A landscape with many valleys, sampled at points; each row gives a point and its height.
From any point a ball takes the steepest step (drop divided by distance) to one of its 2 nearest points. It stops when none of these is lower. Distance is the straight distance between rows; heights are no part of it.
<473>: [132 110 157 117 114 175 120  94 124  74 147  57 100  79  86 124  91 140
 135 111 118 159 130 127 156 134 163 156 172 138 202  82 131 124 110 112
 157 161 162 110 128 190 102 154 205 127 146 137  92 117 129 122 167 107
 126]  (h 3.79)
<268>: [157 112 104 197 123 153 176 141 135 143 104 163 114 126 158 100  91 138
 118 116 107 144 178 127 157  75 122 142 109 153 106 121 119 188 143 157
  95 101 135 136  81 141 130 121 102 104 118  85 164 118  87 139  91 164
 125]  (h 1.06)
<510>: [149 107 136 122 125  66 145 163  19 140 161  76 126 153 135 107 144 145
 113 131  89 133 137  97 168 118 118  82 108  64 134 180 154 105 111 201
 133 120 128 107 111 150 143 134 112 172 153 187 146 102 140  82 124 155
  96]  (h 5.68)
<517>: [102 143 140 127 102 144 131  70  65 100 108 116 131 125 147 174 159 156
 126 105 119  97 120 101 171 165  99 123 140  92 159 138 152 106 112 111
 121 130 126 111 158 144 123 136 135 120 107 137  88 142 117 150  74 125
 119]  (h 6.57)
<508>: [115 153 101 122 171  93 157  89  70 153 100 173 111 139 123 123 156 122
 137 114 117 130 166 115 136 105 110 175  82 150 141 164 155 118 118 164
  91 102 111 121 119  87 136  96 100 173  70 146 142 129 160 122  60 152
 164]  (h 4.47)
<649>: [ 99 185  78 174  43 141 113 110 142 149 125 162 126  93 159 160  84 162
 128  95 120 130 197 112 108 157  91 154 107 136 177 101 127 160 122 112
 136 164 134 105 152 162 135 139  78  74  92 108  83 113  70 201 148 100
 161]  (h 1.80)
<466>: [ 93 126 154 122 127 161  98 163 153 104 114  59 141 108 116 128 140  76
 129 136 114 113  49 146 120 151 157 135 149 105 211  97  89 105 133 100
 179 132 133 114 186 123 116 164 187  97 191 117  95 130 153 138 166 105
 120]  (h 3.04)
<504>: [119 143 181 175  69 174 118 142 215  94  68 134 147 108 126 110 126 119
 157 147 177 152 140 145 140 164 129 186 119 114 167 126  99 191 152  93
 188 112 126 140  66 148 128 163 128  93 177  90  99 130 118 130 178  90
  64]  (h 1.00)
<922>: [166 159 117 113 141 140 178 167 135 141  95 125 145 140 182 136 171 138
 126 123 148 148 139 161 153 114 128  93 110 123 112 111 131 174 103 149
 131 123 124 127  76 136 120 124 114 120 120 135 126 116 117 142 120 139
 111]  (h 2.29)
<841>: [125 131 172 128 137 164 130 117 104  78 140  62 104  89  56  99  81 120
 119 101 104 158 109 133 151 119 172 181 144 145 220  84 135 101  80  83
 173 183 173 112 162 207 136 151 216 157 120 137  84 119 119 135 202 115
 162]  (h 3.62)
<470>: [129 100 142 127 119 180 113 185 149  96 134  54 133 123  94  68  94 100
 137 163 144 191 110 120 139 149 162 136 119 127 187 103 106 168 149 147
 191 117 118 151  81 158 111 170 170 144 178 162 113  90 136 127 117 101
 102]  (h 3.51)
<1029>: [156 109 166 105 123 100  80 147 185 114 149 105 121 120 144 139 172 108
  97 152 138  99  64 150  83 150 150  73 134 136  56 145 134 113 170 106
 144 136 123 156 144  92 143 122 146 126 130 142 128 134 156 107 156 133
 118]  (h 0.72)
<908>: [162 170 120  74 150 130 177 187 111  94 138 100 158 128 160 128 183 140
  92 130 133 148  83 153 155 150 139  40 149 124  99 138 107 148  96 159
 173 133 164 138 104 151  97 110 146 142 160 149 136 144 143 114 140 116
 109]  (h 4.80)
<518>: [169 125 123 116 198 156 160 158 115 142 124 122 136 170 127 107 157 151
 113 143 149 137 131 146 152 101 159  87 113 130  59 124 148 166 106 159
  91  97 118 131  65 124 143 112  89 165  95 139 122 116 139 128 111 134
 134]  (h 3.00)
<723>: [193  81 166 123 117  77  35 121 152 100 140 128  87 108 145 152 137 121
  82 159  94 124 114 126 117 114 149 119 150 124  60 151 153  97 161  90
 110 103 160 119 141 118 150 101 150 135 135 156 172 158 100  93 154 146
 127]  (h 2.60)
<478>: [131  81 115 142 178 109 141 100  61 152 107 150 105 127 119 109 111 129
 164 113 108 140 166 111 145  84 127 160 121 136 124 158 141 135 120 151
  59  83 106 128 102 106 158 109 113 186 116 138 162 138 155 125  70 143
 127]  (h 4.65)
<139>: [123  87 142 162 166 135 112 139 148 149  97 157 123 151  80  66 118 120
 157 132 131  81 110 170 127  76 153 131 111 120  15 164 151 148 173 160
  77 112  94 137 103  94 194 141  60 145 155 129 146 159 161  89 138 153
 127]  (h 6.20)
<436>: [183  82 136 111 142 153 131 102 130 121 135 112 112 133 122 121 102 138
 141 154 116 166 146 105 159  98 127 115 146 127 148 111 145 156 104 137
 102  98 139 137  58 157 132 140 134 150 108 135 157 112  88 111  84 124
 102]  (h 3.48)
<1097>: [117  90 114 135 131 138 141 108 164 160 136 142 119 112 135 146 108 125
 136 129 122 141 147 127  97 100 115 162 137 170 149 105 102 150 134  91
  94 115 134 156 149 103 109 108 132 106 126  99 170 101 112 149 109 128
 147]  (h 1.41)
<596>: [151 102 154  96 135 113  92 169 183 113 128  82 137 109 161 151 150  99
 108 146 114 121  48 140 101 139 139  99 144 131 116 128 111 131 156 118
 150 123 132 134 155 104 102 135 168 104 177 110 149 125 153 110 144 132
 117]  (h 0.18)
<125>: [159 110 140 133 119 160 148 169 142 115 110  77 133 104 133 110 121 114
 132 137 139 168 126 134 145 130 146 108 141 127 156  96 116 182 136 134
 167 117 133 132  74 151 105 135 169 124 156 133 140  95 138 143 117 117
  91]  (h 3.08)
<1143>: [173 172 101 133 105 117 157 218  99 130 115  84 135 151 197 122 117 101
 121 103  99 158 108 133 129  93 126 115  99 139 119 140  67 186 161 146
 185 151 138 133  99 133 134 133 143 131 215 112 184 119 177 105 164 140
  90]  (h 5.61)
<589>: [164 149 122 141 148 100 113 113 141 133  89 147 101 180 163  98 139 140
  69  99  82  95 155 175 120  93 127 151  82 117  47 160 141 128 166 177
  94 135 148 132 159 115 151 103  79 140  87 122 135 116 129  88 160 211
 206]  (h 3.95)
<261>: [ 80 209  73 129 117  65 156 122 112 126 127 179 144 148 128 123 165 143
 109  88  80 127 130 122 104 150  87 148  90 141  92 189 170  68 131 203
 128 115 122 113 202  87 118  84  87 151  81 146 151 152 160 107 123 179
 197]  (h 3.82)
<969>: [149 132 112 116 116 123 135 163 174 130 112 109 131 117 213 158 142 123
 112 113 120 123  97 150  91 123 105 113 124 140 100 139 103 161 138 139
 120 141 146 145 145 105 106 121 128  86 146 100 165 109 134 128 144 135
 139]  (h 0.87)
<287>: [ 67  81 141 143 120 158 133 141 156 120  96 138 138 151 107  78 131 129
 173 172 186 148 108 149 134 119 131 154 114 122 141 182 128 178 150 133
 148  92  77 179  63  93 160 168  93 128 163 108 122 116 142 112 114 124
  48]  (h 1.07)
<529>: [ 77 110 123 134 146 144 141 123 145 169 110 143 133 146 134  92 150 131
 183 141 182 131 103 161 110 121 132 137 103 131 105 155 160 170 124 156
 116 117  71 175 100  66 160 139 105 122 127 117 115 126 163 138 111 133
  87]  (h 2.02)
<693>: [164 175 153 205  69 186 145 176 175 107  65 148 150 143 140 104 114 108
 159 150 170 169 145 143 125 151 141 159  98 129 142 135 102 204 170 106
 191 140 106 165  40 154 130 140 115  98 192  83 111 140 132 110 154 129
  61]  (h 1.92)
<890>: [125 176 150 125 136 133 115 123  91  49 115 175 144 145  88 160 150 122
  58 124  91 100  94  44 184 151 109  98 137 123 119 169 156  71 147 155
 119 123 135  84 168 159 114 110 102 155 122 147 126 176 129 112  54 146
 102]  (h 3.81)
<1190>: [118  48 131 144 159 137 136 118 119 155 118 132 102 134  96 114 108 114
 176 135 139 144 142 118 137  91 136 163 142 145 144 143 130 138 125 102
  71  89  96 156 112  97 154 129 130 167 153 132 161 126 144 125 101 112
 104]  (h 4.25)
<8>: [ 93 133 121 170 114 175 151 176 194 157 114 118 143 128 126 110 130  85
 157 137 153 138 120 143  95 153 139 172 118 146 181  90  84 182 136 100
 163 120 104 150 138  97 109 118 151  83 134 110 120 106 158 176 134 112
 128]  (h 2.08)
<718>: [178  69 150 123 145 105  52 114 189 127 134 145  91 124 126 137 126 115
 102 168 125 105 137 142  77 108 164 162 149 156  44 141 124 121 170  84
  94 118 135 140 150  90 133  90 136 136 138 131 183 141 106 108 153 125
 142]  (h 2.21)
<408>: [ 89 199  70 109 148  87 173 124  90 160 120 175 134 157 141 111 159 139
 133 114 109 134 165 129 105 124  88 163  81 147 102 157 163  85 105 178
 110 108 109 113 152  75 105  96  86 161  67 138 147 127 158 118 106 150
 205]  (h 4.11)
<491>: [ 63 205  88 129 118  79 166 131  99 111 127 189 146 143 145 160 184 156
 121 111  80  99 108 119 123 176  76 102  98 120  96 179 139  54 118 166
 126 115 133  99 209 115 104  97 110 127 108 139 143 166 146 127 120 154
 177]  (h 3.54)
<387>: [147  73 137 126 152 133 101 121 185 138 129 146 118 126 141 134  97 125
 107 151 122 124 128 136  83  84 131 163 140 161  74 130 105 149 159 114
  69 110 143 153 145  93 103 108 132 108 149  85 192 113 112 118 134 124
 152]  (h 1.83)
<797>: [140 133 141  73 144 135 110 106 139 122 182 120 141 125 106 145 159 140
 134 139 182 105  75 139  89 180 142  55 131 135 102 115 151 111 112 126
 139 163 115 146 133 118 125 135 133 127  77 152  70 134 128 123 124  97
 135]  (h 1.16)
<290>: [109 114 122 163  96 147 136 117 188 177 134 168 121 123 117 138  98 127
 162 120 140 140 177 136  98 124 100 184 131 142 185  99 108 178 121  79
 120 133 126 142 143 114 109 142 123  60 126  80 137  99  88 164 154  96
 134]  (h 0.90)
<987>: [159 139 133 112 119 131 138  88 127 127 115 161 103 112 143 153 129 139
 117 137 101 135 155 107 152 104 115 131 121 133 156 113 146 150 114 130
  95 113 139 121  96 141 126 136 115 129  91 115 145 118  83 143  71 148
 130]  (h 3.09)
<920>: [155 158 116 136  72 145 156 130 145 139 111 147 139  80 164 163 131 146
 153 122 142 131 190 150 133 165 123 133 137 129 152  78 115 168 110 115
 164 167 138 107 106 155  85 143 130  83 112 121  93 117 111 176 143 114
 128]  (h 4.04)
<284>: [132 184 118  92 113 157 166 107  68  29 151 155 135 104 106 118 129 160
  62 138  83 126 116  75 202 152 129  82 166 120 146 127 148 104  90 167
 143 134 163  83 109 196 107 123 125 157 124 142 136 156 101 132  68 140
 121]  (h 4.12)
<605>: [147 153 139  98 136  72 132 138 151 146 146 131 142 140 161 166 185 136
 114 122 140  92  98 161  83 159 133  75 137 110  48 141 129  92 142 127
 129 136 138 139 163  93 133 102 137 118 109 152 130 133 151 125 156 127
 139]  (h 1.26)
<38>: [ 97  23 141 134 118  88  91 170 139 144 150 104 114 116  91 101 120  79
 161 153 155 125 104 122 131 111 153 141 136 135  99 145 153  94 163 127
 133 109  84 133 130  50 158 137  93 168 174 192 147 145 154  81 153 114
  91]  (h 5.34)
<667>: [101 171  78 167  68 150 153  97 155 155 104 155 107 114 155 138  99 145
 108  93 102 142 175 121 117 140  95 160  95 166 177 124 137 165 144 158
  98 135 142 133 140 131 142 133  76 101  86 113 126 113  80 182  91 142
 144]  (h 2.18)
<225>: [ 95  83 135 136 103  96  92 118 106 129 126 123  83  94 124 143 123 107
 116 125  79 149 133  87 118  97 132 155 136 140 184 145 149 109 155  89
  93 114 127 152 158 120 157 126 114 167 176 142 173 102 113 129 112 160
 112]  (h 4.23)
<334>: [193 110 154 104 130 121  86 105 167 146 137 145 109 155  94 114 156  96
 134 155 153  82 108 150 112 142 148 104 115 134  66 126 156 111 157 104
  82 131 123 131 111 102 171 144 114 161  72 187 116 151 115 103 121 109
 126]  (h 6.91)
<777>: [140 141  85 188  98 150 172 122 136 169 108 193 128 136 155 121  83 151
 108  98 107 154 213 145 144 121 106 164  99 169 138 116 128 184 142 160
  96 124 133 142 114 140 127 131  80  93  69  95 125 130  77 154  88 157
 144]  (h 1.70)
<881>: [124 132 119 120 132  60 115  74  94 158 152 146 116 122 117 164 162 118
 142 118 146 109 127 107 106 148  99 117 138 121 153 128 119  46 108  96
  99 125 125 111 173 102 153  92 154 123  80 150 135 157 113 127 114 138
 133]  (h 7.42)
<798>: [178 143 158 121 115  74  65 103 130  87 140 163  90 121 156 176 160 137
  56 131  84 101 124 124 119 131 139 114 137 113  46 157 160  90 158 114
 113 125 172 107 167 122 144 100 138 116 106 144 145 166  94 109 136 159
 157]  (h 2.93)
<888>: [160 154  97 158 167 129 168 167 132 140  99 110 146 162 195  74 129 149
 100  90  83 115 132 176 159  42 134 124  78 128  67 128 103 155 132 193
 101 126 127 133  96 148 170  90  71 133 128  83 158 132 135  96 170 192
 165]  (h 4.27)
<621>: [ 93 107 159 150 101 165 137 123 202 113  84 143 139 145 121 111 142 134
 168 148 180 151 133 153 145 129 113 182 138 103 155 157 121 193 143 108
 147  91 108 157  80 119 136 183 101  89 165  91 116 122 105 128 144 106
  50]  (h 0.10)
<819>: [109 136 164 124 114 185  92 144 127  79 105  28 148 106 117 113 102  99
 126 135 129 126  84 144 148 161 145 146 141 102 195 118  93 123 140 113
 204 143 138 121 133 166 113 185 204 120 208 129  84 125 135 128 166  66
 108]  (h 3.35)
<1099>: [168 134 144  71 159 112 126  85 118 106 198 140 148 129 108 152 151 139
 119 129 141 104 105 128 111 175 140  85 158 131 103 140 136  65 108 117
 114 157 151 101 142 155 121 107 147 138  61 175  96 175 108  86 125  84
 159]  (h 1.50)
<58>: [182 115 142 154 146  55  88 147  88 118 121 114 108 166 136  89 133 146
  98 137  58  99 137 110 149  49 143 125  78  84  50 154 159 101 151 164
 117  96 126 112 117 156 169 107  80 174 108 139 159 112 143  80 141 199
 141]  (h 4.94)
<1124>: [108 111  78 138 166 121 150 115 144 206 160 191 150 154 101 122  78 143
 156 109 161 133 182 145  92 107 108 170 117 170  97 127  83 168 130 126
  65 117  96 165 136 103 128 132 120 106  99  87 141 144 123 170 110  84
 134]  (h 2.80)
<1161>: [111 162 135 104 122 142 130 113  91  46 129 146 144 118 105 151 127 153
  44 134  64 113  97  39 193 154 136  86 186 119 143 143 140  94 141 160
 136 126 158  76 158 190 130 109 115 164 164 140 138 167 114 136  70 131
 104]  (h 3.97)
<984>: [ 97 162 121 189  60 120 143  98 170 187 129 161 108 115 123 138  82 155
 167 105 148 153 216 124 103 156  95 193  97 131 183 106 111 167 104  75
 145 139 129 139 157 136 151 121 119  88  95  95 106 108  74 193 179  98
 148]  (h 1.36)
<787>: [138 161 137  58 138 114 132  80  91  86 180 181 168 130 130 173 145 160
  83 150 107  91 126 125 139 161 110  82 157 128 104 137 131  53  98 124
 121 159 159  83 151 153  82 104 150 138  84 131 112 164 117 124 113 107
 171]  (h 1.71)
<1157>: [ 96 160 110 128 113 116 114  96 140 131 105 131  90 108 111 154 141 117
  88  90  89 138 128  69 102 105 130 161 138 148 194 152 151 116 156 127
  75 113 117 128 161 138 175 117  86 175 146 144 163 120 106 156  81 164
 112]  (h 3.91)
<49>: [119 132 140 192  88 174 148 196 158 119  75 117 145 164 142  89  99  92
 141 143 149 160 142 131 130  93 124 159  90 122 161 150  83 185 180 117
 183 126 104 129  48 131 150 160 109 111 222 104 158 111 144 105 153 100
  66]  (h 2.31)
<36>: [ 80  45 151 152 147 110  93 159 124 127 121 139 126 112  86  73 105  92
 170 158 148 104 100 137 120 102 153 117 118 135  44 163 145 132 166 155
 125 108  75 145  92  66 179 132  75 171 182 149 138 146 186  94 140 126
 105]  (h 5.75)
<392>: [150  38 135 123 163 167 106 132 137 125 149  96 127 145  78 100  86 120
 164 162 153 178 118 100 131 118 150 122 136 142 143 129 133 149 121 126
 108  81 102 167  86 138 139 137 122 181 140 153 143 118 119 101  99  94
  92]  (h 3.87)
<373>: [138  83 148 114 127 170  72  71 105 102 174  80 157  86 141 165 118 144
 117 131 116  95  94 122 172 136 130  99 200 131 120 111 152  80 132 111
 128 172 163 100 167 155 103 122 173  91 142 108  93 157 130  89 122 115
 114]  (h 4.50)
<588>: [162 145 122  63 167 156 173 139  99  75 178 101 151 122 121 109 158 163
 109 122 141 156  85 128 150 158 152  55 158 122 101 133 149 129  86 171
 153 144 170 113 100 199  94 130 146 136 129 170 119 153 114  70 113 103
 140]  (h 4.53)
<1035>: [132 174 144 141 124 156 151 136 142 133 127  83 133  91  79 127 115 120
 142 113 164 136 134 153 123 185 170 150 140 126 204  61  92 134  75  97
 213 155 150  91 159 147  99 124 197 105 108 137  63 132 155 189 205 118
 149]  (h 3.06)
<513>: [107 103 120 174 138 179 158 186 174 144 159 188 162 135 102 116  77 106
 131 137 170 137 147 142  90 132 135 147 111 186  88 109  87 200 157 130
 105 115  96 161 105 109  82 121 121  69 140  82 115 146 153 183 107 117
 129]  (h 2.83)
<188>: [106 192 113 120 118 106 123 104 122  85 107 156 115 124 119 175 165 128
  76  93  85 115 109  60 138 130 120 121 129 131 149 156 162  92 150 157
 100 110 134  88 179 141 136 122  90 149 127 138 143 152 120 141  62 155
 113]  (h 3.60)
<134>: [116 190 102  87 132  80 149 142 130 150 144 144 167 156 179 188 169 159
 125 122 124  87 121 160  92 161  91  71 121  97  67 142 110  72 115 127
 125 146 146 112 174 126 106 130 116 101 104 136 118 134 128 145 152 111
 179]  (h 1.69)
<92>: [121 148  99  96  91 155 119 101 102 132 152 137 174 104 162 188 109 167
 136 119 141  92 174 138 155 143 100 133 153 108 142  80 130 136  99 109
 160 181 132  71 135 162  94 146 133  78 106  92  77 127 124 178 143 102
 132]  (h 4.44)
<1133>: [133 111  99 174 162 166 176 163 142 156 146 187 152 157 117 108  66 140
 115  95 159 136 173 162 101  97 129 135 116 180  48 130  97 199 143 155
  52 107 112 146 112 121 108 139 105  89 116  91 129 164 130 162 125 115
 133]  (h 2.40)
<347>: [ 56 154 104 167  90 107 136  77  81 142  98 113 112 116 165 168 165 142
 167  78 131  97 120 112 126 158  90 140 122  76 163 151 146  90 110 113
 122 132 109 110 190 105 147 126 130  98 123 137 103 139 150 150 105 141
 118]  (h 6.88)
<749>: [116  96 167 128 134 131 106  84 100 113 134  99  92  98  87 129 124  94
 131 112 118 150 111  98 118 126 133 154 169 128 235 109 121  81  86  46
 133 154 128 165 174 156 155 137 173 173 129 137 106 104 109 114 146 121
 126]  (h 4.70)
<1070>: [134 103 144  91 149 159 115 131 144 127 164 107 128 119 107 101 140 137
 140 159 173 152  81 133 104 159 150  84 120 152 129 118 150 158 120 137
 140 121 102 179  92 109 122 137 136 135 100 132 107 102 129 125  98 115
 117]  (h 1.63)
<488>: [185 139 151 144  97 157 145 136 148 109 112 114 131  80 118 141 128 133
 150 127 154 157 185 135 157 173 163 138 151 135 173  74 133 175 123 127
 174 150 146 122  73 162  81 128 161 108 121 131 102 114 130 160 150 118
 112]  (h 3.61)
<426>: [159 162 106  99 123 164 190 125  62  55 161 131 144  99 109 111 150 173
 109 118 119 166 147 119 186 157 132  83 158 106 152 119 146 140  77 161
 163 129 181  98  91 207  88 120 156 133 132 178 127 153 100  94 109 113
 142]  (h 4.33)
<1093>: [ 95 126 135 144 125 107 101  84 121 152 127 141  95 109  97 136 133  65
 114 118 104 135 128  92  85 111 118 150 158 142 205 108 110  79  89  27
 140 157 144 174 197 124 172 114 161 163 133 107 140  88 124 143 151 169
 157]  (h 4.96)
<294>: [144 138 107 131 142  77 111  96 141 176 113 161 115 168 138 118 122 137
 112 109 123  95 165 160  91 106 109 168  88 142  50 155 137 110 177 158
  66 134 137 127 160  84 146 105  96 139  72 144 153 139 122 110 128 148
 198]  (h 3.49)
<84>: [180  98 128 174 172 103  98 127 128 126 102 135 101 183 138  75 129 147
 110 109  68  79 143 164 135  53 161 164 100  94  14 155 133 133 169 171
  84 102 119 124 127 146 182 104  77 159 119 113 146 130 151  80 165 193
 169]  (h 4.48)
<116>: [127 174 138 115 123  68 116 114 108  97 126 178 118 141 148 169 177 137
  79 111  93  98 120 124 125 146 101  98  98 115  66 160 147  69 147 137
 112 122 153 100 185 117 122 107 120 124  87 151 137 161 118 119 114 164
 166]  (h 3.24)
<559>: [161 116 118 187 171 162 176 179 151 133 114 162 146 153 150  90  91 145
 110 120 140 117 149 149 140  60 144 101 120 150  36 113  93 185 139 164
  84 105 120 139  67 148 139 119 102  99 132  71 147 134 128 137 139 158
 120]  (h 1.82)
<39>: [127 137  89 111 157  70 107 110 138 219 130 179 135 185 122 122  94 147
 145 131 148 105 174 161  80 107  97 167  92 142  94 142 116 119 155 134
  60 139 125 143 144 110 137 134 110 122  73 108 147 138 103 134 109  94
 172]  (h 3.14)
<30>: [149 108 143 101 102 150 109  92 114  73 139  87 106  79 128 134  92 142
 113 129  88 158 123  96 163 120 140 103 179 131 168  97 135 131 114 133
 140 144 176 107 103 178 105 150 174 132 146 124 135 114 107 120 119 137
 114]  (h 4.03)
<707>: [111 112 138 121 115  95 159 133  14 131 164  76 108 138 119 106 125 154
 113 121 110 162 163  74 154 160 126 120 130  84 184 173 135 111 111 179
 133 111 145 128 119 158 130 144 129 174 159 208 137  92 126  86 118 115
  95]  (h 6.00)
<158>: [106  81 164 119 145 186 106 150 147 100 141 130 129 116 102  81 117 113
 145 212 152 148  80 157 119 152 129 103  92 162 123 117 128 181 135 123
 168 121 102 190  65  98 112 139 141 118 105  90 114 106 136 118 108 128
 122]  (h 2.11)
<746>: [131 129 120  99 147  99 119  69 116 168 175 127 124 122 102 163 124 106
 145 119 151 136 120 106  91 150 117 108 179 120 171  96  88  57  82  69
 141 146 126 117 184 119 115 102 175 121 102 115 113 113 117 134 143 130
 140]  (h 7.61)
<1150>: [124 137 113  81 119 127  87  87 124 132 158 145 161 102 179 197 113 159
 109 132 121  76 135 130 121 120  99 102 160 129 108  98 134 107 112 112
 124 176 152  75 149 139  87 145 136  80 118  87 113 136 111 154 123 113
 152]  (h 4.69)
<96>: [ 91 143  91 142 107  92 139  94 129 183 108 121 118 137 171 137 160 122
 203  73 157  95 114 135  96 134  90 150 115  84 134 148 159  94 117 143
 108 127  97 124 164  73 145 125 122  95 114 133 128 132 147 130 129 133
 129]  (h 7.23)
<1046>: [155 102 138 108 119 159  86  93  98  65 143  85 132  96 158 149  89 151
  95 144 107 115  95 101 197 116 120  83 197 117 103 109 158 100 114 153
 134 174 180  93 109 182 117 143 169 103 159 109 120 142 125  86 104 137
 118]  (h 4.28)
<825>: [120  78 173 126 121 104  90 132  90 113 151  83  97 101 102 128 113  86
 105 138  68 164 126  82 119 120 142 140 166 144 204 110 128  72 129  65
 128 139 151 162 180 147 132 136 165 189 164 156 139 107 112 115 142 140
 121]  (h 4.51)
<192>: [136  34 138 126 141 121  85 100 136 136 114 136  97 131  79 130 116  87
 186 161 149 141 130 121 139 105 126 162 147 137 181 142 137  87 122  75
  73 106 118 166 115 107 165 128 113 173 139 156 161 151  88  80 111 112
  91]  (h 4.64)
<894>: [162 175 105 111 137 108 170 203  80 123 116  79 141 138 191 135 167 124
 114 111 123 154  90 147 149 118 136  68 129 118 118 154  85 160 125 148
 183 133 152 144 100 136 123 122 141 152 191 135 159 136 168 117 149 131
  82]  (h 5.17)
<79>: [108 146 137 119 118 178 122 131 173 130 131  84 142 102 109 139 120  99
 144 129 147 117  82 146 104 162 142 132 148 120 192  65  84 134 101  96
 190 151 127  99 164 122  96 148 190  79 138  99  80 105 155 173 165 117
 128]  (h 2.69)
<966>: [ 93 204  96  97 131 113 160 137  90 139 132 157 169 184 157 175 169 161
 154 122 130  99 137 140 142 156  71  93  96  92 100 137 128  72  82 129
 138 141 116  97 164 136  89 142 112 100  97 137  91 139 128 149 121 105
 172]  (h 2.01)
<258>: [124 109 131  99 128 153  64  72 120 117 175 121 146  79 140 177 104 146
 103 140 118  95 112 126 129 116 127 110 188 152 138  88 129  82 117  92
 122 183 174  84 175 136  80 129 175  88 139  71 107 127 129 135 150 137
 140]  (h 4.68)
<238>: [ 36  75 112 159 145 130 142 131 155 152 108 133 130 121 107  82 121  98
 184 131 180 132 101 116 112 110 164 175 133 127 143 130 136 151 128 130
 138 112  66 168 130  50 137 117 121 136 166 114 121 115 192 132 128 111
 101]  (h 2.09)
<173>: [122 188 121  53 145 131 147 121  93 110 163 171 200 177 136 174 144 165
 112 145 120  76 143 152 169 152  94  87 115  89  86 125 149  75  88 118
 134 174 125  79 142 163  77 137 121 116  96 131  76 152 133 137 129  80
 182]  (h 1.91)
<618>: [ 99 163  70 146 116  46 119 103 123 216 134 135 115 155 139 124 129 114
 201  84 164  87 134 126  82 130  83 154 107 109 100 136 152  55 145 162
 110 137 114 115 174  70 147 103 106 115  74 131 142 139 120 113 152 134
 181]  (h 7.55)
<364>: [107 177  65  98 149  88 166 136 112 206 177 140 139 140 123 154 133 145
 154 132 177 142 146 107  84 154 125 113 162 126 144 100  98 109  86 102
 162 110 104 125 149 101  96 102 134 124  91 115 129  94 135 173 147  96
 151]  (h 7.87)
<455>: [157 112 132 112 131  90 114  84 140 165 132 138 111 135 106 148 167 112
 167 132 177 107 117 133 108 135 120 124 122 124 131 129 150  93 121 116
  90 121 107 129 141  85 155 124 137 137  83 158 129 142 116 117 103 111
 122]  (h 7.19)
<497>: [102  23 151 133 119 100  93 147 140 131 125  94 107 132  85 116 122  84
 175 155 154 152 124 111 140 116 142 154 150 122 172 133 141  78 149  96
 117 110 104 143 135  85 141 162  97 160 180 188 144 125 106  72 149 102
  84]  (h 5.00)
<1175>: [124 182 123 133  82 149 128  85 159 127 119 179  92  70 121 160  98 135
 109 111 104 136 190  90 137 128 125 160 133 170 192  90 145 167 132 113
 120 133 147 126 105 160 147 130 105 124 104 107 135 112  77 185  88 140
 119]  (h 2.66)
<187>: [ 91 101 156 137 105 142 118 180 142 126  88  69 135 145 129 107 105  92
 129 160 125 148 142 127 133 120 126 168 108 100 185 154  86 145 157 127
 175 110 121 125  89 123 135 178 141 125 221 137 154  77 149 110 165  99
  86]  (h 1.58)
<272>: [122 167  95  79 147  97 145 108 113 188 187 125 139 133  96 156  99 127
 154 129 155 150 126 107  88 158 112  97 181 119 167  84  76  85  72  87
 189 140 123  87 164 132  87 115 166 129 107 104 102  92 134 172 168 110
 164]  (h 7.74)
<102>: [113  93 154 166 147 194 132 184 150 109 141 156 147 123  99  92 107 106
 140 185 163 155 127 134 130 143 143 120 113 177 118  96 107 204 142 127
 153 103 102 170  59 111 100 128 144 104 130  94 112 128 150 162 100 138
  99]  (h 2.62)
<370>: [142 161 120 134 210 144 153 174 121 146 109 113 139 174 145  73 149 148
 117 116 117 115 116 171 145  58 166  90  86 118  49 128 121 162 133 174
 103 116 100 138  68 143 192  94  72 153 142 104 123 119 169 123 152 176
 128]  (h 3.65)
<886>: [165 110 147 129 160 124 110 121 148 168 103 148 103 177  77  90 148 115
 153 158 152  82 120 153 123 112 157 127  94 127  47 140 162 142 161 133
  65 114 107 148 102  86 177 140  91 168  89 169 127 150 150 108 113 144
 124]  (h 6.62)
<927>: [158 167  92 103 126 136 167 181 170 160 129 159 162 133 199 153 134 134
 112 129 142 134 152 174 106 125 113  97 110 145  84  99 110 174 116 146
 134 157 129 141 102 130  98 124 102  89 115 127 130 113 115 151 140 121
 150]  (h 1.61)
<1013>: [ 84  91 125 160 127 137 163 160 148 155 106  86 115 115 145 107 132  99
 159 115 146 146 122 130 114 121 152 168 130 133 161 120 110 169 139 111
 134 105 101 158 130  81 121 120 151 125 170 129 145  96 185 150 132 115
 113]  (h 1.43)
<319>: [112 126 149 120 112 112 157 117  36 101 114  93 114 141 149 125 160 152
 130 101 118 135 119 109 174 167 115 109 135  68 170 172 155 112 107 150
 123 115 129 108 125 147 127 139 144 148 136 171  99 136 130 117  94 122
  99]  (h 6.30)
<800>: [121 145 199 156 115 149 124 133 131  98  90  75 118  72  76 131  94 134
 120  98 139 137 142 145 152 145 170 181 114 137 200  76 133 123  72  66
 198 167 153 110 154 177 116 132 198 130 125 125  82 144 120 181 205 124
 164]  (h 3.39)
<713>: [ 89 108 153 118 108 184  84 152 154  63 113  61 142 120 100  81 120 100
 142 163 155 168  67 140 130 172 147 142 124 110 204 115 102 141 155 130
 204 118 107 145 104 143 132 183 162 133 177 132  77 107 128 117 146  84
  95]  (h 3.66)
<527>: [156 134 142 129 142  57 120 153  65  99 110 113 108 163 146 108 146 142
  85 126  68 112 108  93 170  77 120  88  74  74 105 163 169  93 124 178
 125 112 132 101 115 160 147 132  87 165 119 142 153 116 132  91 105 188
 118]  (h 5.29)

Where does a ball stop that starts at each point below?
<508>: <290>
<258>: <79>
<886>: <1190>
<392>: <268>
<908>: <188>

Call two points neighbours if one is among the 2 nearest of the other. Go from one point of each pair to the other, from neighbour to neighbour, staying as low as possible. Name the highest point that can't be avoided.
<125> / <621>: <470>
<596> / <797>: <966>
<187> / <1013>: <49>
<290> / <797>: <513>
<621> / <1013>: <238>
<290> / <268>: <667>
